Points on a hilly landscape, in no order, each with its height.
From any point a ball rolls to the lowest of the 2 points nearest to it. It stops when none of these is lower. Distance is the straight distance between rows; heights are no part of it.
k832: [102 144 135 118 129 121 105  99 138 120 107  98 133  85 104 192 103 112
 160 116 100  97 108]  h=717
k708: [144  83  88 225  97 144 182 161 149 134  77  88 106 138 141 107 108 152
  89 202 100 151 149]  h=345
k307: [130 146  97 101  79 123 130 103 152  98 135 103 182 154 100 146 132 126
 117 112 101  85 114]  h=774
k488: [153 153 197  87  89 137 123  99 134 157 196 147 144 137 152  88 167 111
 126  50 126  78 113]  h=330
k148: [158 114  91 117 116 102 155 167 133  98  89 119 158 156  86 107  90 145
 154 161 134 135 175]  h=582
k149: [163 194 102  83  98 127 113 143  95 100 170 196 143 111 128 111 107 143
  99  87 137  84 175]  h=594
k627: [ 91  55 131 154 173 103 135 160 154 110  49 129 129 151 139 182  78 188
 163 153 136 161 143]  h=268
k706: [115 171 207  94 141 153 140 133 158 177 116 113 138 133  93 124 163  71
  93  91 132 136  73]  h=436
k693: [143 113 125 200 131 131 200 172 152 127  93  89 118 142 113 119 105 148
 121 207  88 168 181]  h=294
k120: [125 142  64  64 101 135 171 123 134 144 150 114 124 149  95 138 129 137
 135 137 130 127 119]  h=451
k234: [118 149 110  93 117 144 130 118  89 156 197 202 114 136 135  89 164 157
  94 122 145 103 164]  h=623
k401: [142 132 121 198 159 146 125 148 169 127  47  98 122 133 114 143 139 153
 174 162 115 149 148]  h=70
k728: [ 79 158 111 111 186 151 127 119 144 143  98 118 145 139 148 168 132  99
 144 156 138 144  81]  h=396
k311: [ 78  83 115 150 150 117 127 117 104 150 182 164 115 108 108 133 125 128
 112 112 117 152  76]  h=823
k969: [ 98 152  90 113 141 143 168 127 128 140 119 119 133 153 102 145 126 140
 115 171 108 127 139]  h=371
k859: [171 132 125  69  94 138 131 125 161 122 123  67 146 141 164 133 131  96
 159  59 148 148  77]  h=184
k584: [175 130 105  86  76  99 179 155 133 110 146 109 157 158  83 111  85 132
 132 151  92 127 174]  h=506
k360: [ 92  75  70 203 141 121 130 121 130 137 115 134 104 108 126  98 126 103
 102 142 122 147  99]  h=624
k770: [ 93  78 108 166 111 171 116 110 122 153 131 169  86  93 164  81 129 138
  63 166 137 136  84]  h=796
k34: [127 141 191  80 145 133 123 111 107 146 145 122 117 110 135 122 168 114
 122 130 138 152  90]  h=243
k916: [ 58 125 175 102 170 123 123 121 138 138 138 124 143 102 131 172 100  88
 128 109 118 151  59]  h=713
k831: [134 149 219  56 147 132 114 109 133 122  97 104 135 104 133 125 113 103
 128 118 131 133  95]  h=316
k745: [ 62 113 100 174 118 184 123 105 133 181 142 157  97 111 140 107 183 123
  68 136 132 139  64]  h=919
k657: [ 92 127 175 176 169 154 108 119 136 152  78  92  77  90 151 147 132 106
 143 136 130 137 106]  h=380
k870: [134 109 152  87 141 112  89 120 107 121 150 170 132  96 103  78  91 118
 147 102 126 160 109]  h=416
k122: [ 89  67 169 167 183 115 100 146 147 134  52 128  88 124 180 174  95 153
 168 134 146 157 120]  h=205
k983: [120 130 143  77 117 113 106  92 120  85 153 115 137 109 156  98 102 106
 179 117 116  98 125]  h=441
k613: [102 131 156  46 119 138 100 103 124 140 157 184 156 106 121  67 108 108
 152  99 115 130  81]  h=329
k288: [ 99 146 124 129 130 157 126 134  92 144 180 248 137 151 145  85 180 173
  61 126 143  86 148]  h=712
k432: [140 173 188  73  52 138 115 104 127 151 171 168 109 112 127 117 142 121
 115  66 139  82 123]  h=418
k54: [144 149  90 153 114 108 132 131  98 106 156 143 143 134  89 120 144 130
  85 122 123 126 161]  h=505
k389: [205 150 106  93  69 121 103 127 172 108  93  74 145 141 150 136 136 136
 152  83 137 132 105]  h=320
k443: [153 192  70  96  72 127 130 134 132 105 168 169 124 134 104 112  87 136
  97 102 114  54 178]  h=680
k191: [170 151 112  97 116 114 136 119  81 130 187 159 143 191 159 130 132 157
 126 124 159  74 202]  h=640
k959: [163 114 110 151 123 134 128 114  83 131 131 142 120 132 157 134 171 171
  75 170 153 139 130]  h=344
k106: [148 169 161  71 114 148 122 120 167 153 114  88 127 120 126 111 129  73
 112  63 138 160  69]  h=328
k386: [ 57 103 123 101 162 114 141 115 125 131 175 147 147 120 111 162 108 105
 143 118 117 118  61]  h=760
k378: [130 111  97 113 140 117 122 115  95 125 174 131 169 134 105 105 163 106
 128 109 133 124 134]  h=615
k997: [164 130 106 198 126 115 187 175 125 124 132  84 139 174  99 120 143 138
  98 193  88 148 179]  h=340
k206: [134 111 138 184 136 137 101 125 131 135  67 136  92  99 147 129 132 147
 155 154 134 152 136]  h=219
k913: [116 167 208 122 112 144 125 129 151 154 149 140 142 114  89 113 164  88
 109  69 107  99  82]  h=527
k682: [132  64 122 196 144  89 132 150 120  87 101 135 152 117 104 158  75 155
 136 160 106 153 158]  h=853
k468: [199 144 113 141  85 125 101 132 140 129 129  96 130 121 118 115 130 127
 154  77 150 139 142]  h=494
k815: [126 142 181 123 143 165 122 113  95 167 148 140  78 100 168  98 169 137
  82 151 151 142  99]  h=94
k553: [111 160 165  70 185 143 116 113 149 132  92  90 148 131 149 128 112  78
 151 125 149 140  70]  h=374
k105: [150 149 188  89  99 124  82 109 139  92  98 110 144 113 145 126 103 110
 149 120 109 116 113]  h=366
k957: [114 129 120  67 152 129 125 132 115 161 146 119 120 124 126 156 137 141
 130 148 156 180  65]  h=350
k698: [115  80 118 150 137 106 131 135 155  83 116  84 145 144 133 184 121 124
 210 132 117 128 154]  h=509
k712: [142  80 121 120 120 108  88 157 143 116  71 133 137 110 120 116  79 142
 198 101 153 189 127]  h=727
k351: [164 118 109 187 128 123 163 140  98 117 134 130 103 168 177 100 139 165
 106 185 149 110 232]  h=512
k800: [139 143  93 129 119 102 126 120 171  82  98  62 152 161 122 182 138 110
 192 123 101 107 142]  h=397
k425: [140 164 130  98  91 152 128 109 119 151 180 193 126 136 114 131 163 142
 124  89 138  75 136]  h=518
k782: [107  83 101 174 156 126 159 180 160 131  64 102 125 148 118 192  77 161
 139 180 136 167 131]  h=308
k537: [107 142  69 122 166 133 147 124 165 138  81 107 129 135 122 160 100 127
 134 158 136 136 127]  h=303
k157: [132 126 191  31 103 138 125 114 130 131 175 143 145 122 136  67 152  89
 132  58 125 114  84]  h=216
k255: [158 126 117 139 124 109 142 130  65 118 178 136 115 155 168 125 142 157
 121 158 140  83 235]  h=579
k6: [123 103  76 218 112 134 145 123 122 128 114 106  88 120 135 112 144 140
  91 157 117 133 150]  h=459
k134: [ 96  98 100 148 128 137 132 125 103 146 168 180  99  92 128 100 142 144
  61 143 117 159 119]  h=890
k341: [173 112 107 125 133 107 123 145 127 121  75 113 155 139  97 146 116 152
 145 157 153 166 142]  h=641
k159: [172 118 125 126 139 121  92 136 138 129  83  98 130 114 115 108 129 120
 164  96 153 161 129]  h=633
k608: [161 153 121 166 123 140 100 130 117 119 112 126  99 107 132 136 145 172
 158 141 143 128 177]  h=375
k900: [150 139  92 174 128 113 167 149 110 135 131 120 138 156  93  90 115 138
  68 171 125 137 185]  h=406
k501: [ 99 136 110 155 142 139 122 119  99 145 148 194 164 161 120  89 190 126
  71 118 127  85 123]  h=799
k988: [139 154  64 120  64 128 162 128 154 114 181 122 119 142  92 100  99 119
 137 107 110  86 190]  h=780
k724: [113  69 142 156 130  81 107 128 123 100 105 142 108  82 117 176  86 153
 167 133 109 147 139]  h=812
k599: [ 90 144 174 122 137 134 100 109 153 124 144 128 122  96 109 155 145  81
 138  92 100 100  77]  h=637
k455: [135 159 125  80 102 114 127 100 134 122 165 120 187 169 134 139 158 110
 132  85 116  82  83]  h=742
k795: [110  97 198 134 199 138 119 167 160 122  65 111 109 124 177 170  82 100
 166 107 169 176 102]  h=107
k233: [133 123 153 127 143 147 103 107  67 129 156 156  95 117 178 108 173 153
 106 157 151 124 142]  h=240
k752: [ 69  97  82 188 162 135 147 133 142 146  93 118 104 133 160 140 124 119
  89 164 132 152  76]  h=746
k813: [117 158 158 150 110 151 116 108 113 146 170 182  97  96 118 134 173 121
 112 114 124  94 133]  h=636
k669: [105 132  94  99 119 105 186 151 144 130 131 101 143 159  56 137  63 133
 117 163  95 128 143]  h=437
k261: [ 74  90 142 118 164 102 112 106 138 120  97 120 119  84 133 175  70 124
 181 123 125 119 109]  h=766
k373: [123  84 183 145 182 119 108 153 148 109 107  79 129 107 146 172 123 105
 172 119 144 171  81]  h=239
k119: [123 149 153  85 160 115 113 109 110 127 157 131 186 161 137 118 180  88
 134  98 135  95 102]  h=700
k842: [167 150 138  73 112 109  97 129  81 107 162 185 126  90 114 102 119 138
 109 113 146 131 139]  h=500
k670: [133 120  92 171 117 147 147 127  89 125 131 134 118 147 175  92 152 160
  65 213 128  97 171]  h=435
k919: [164 150  93 184 126 115 114 138 173 108  88  76 142 135 103 145 134 125
 170 117 103 137 159]  h=244
k439: [157 162 144 169 115 126 107 106 101 125 158 149  96 106 132 128 171 132
 131  99 137 104 178]  h=520
k864: [165 152 135 193 107 132 167 175 122 131 127 114  95 189 158  85 103 157
 106 170 121 108 245]  h=573
k764: [128 106 125 133 155 122 131 140 134 102 140  74 132 119 140 194 133 115
 179 110 128 163 109]  h=403

Call two points neighbours if one is among the 2 nearest of the other. Go from one point of each pair to the other, from neighbour to neighbour, staying as low as possible. Name the highest point that can't be avoided.
k537, k815 | k728
k859, k815 | k341
k770, k537 | k134
k795, k693 | k864
k795, k537 | k782

Where does a ball stop that starts at each point below?
k443 | k157
k455 | k693
k341 | k537
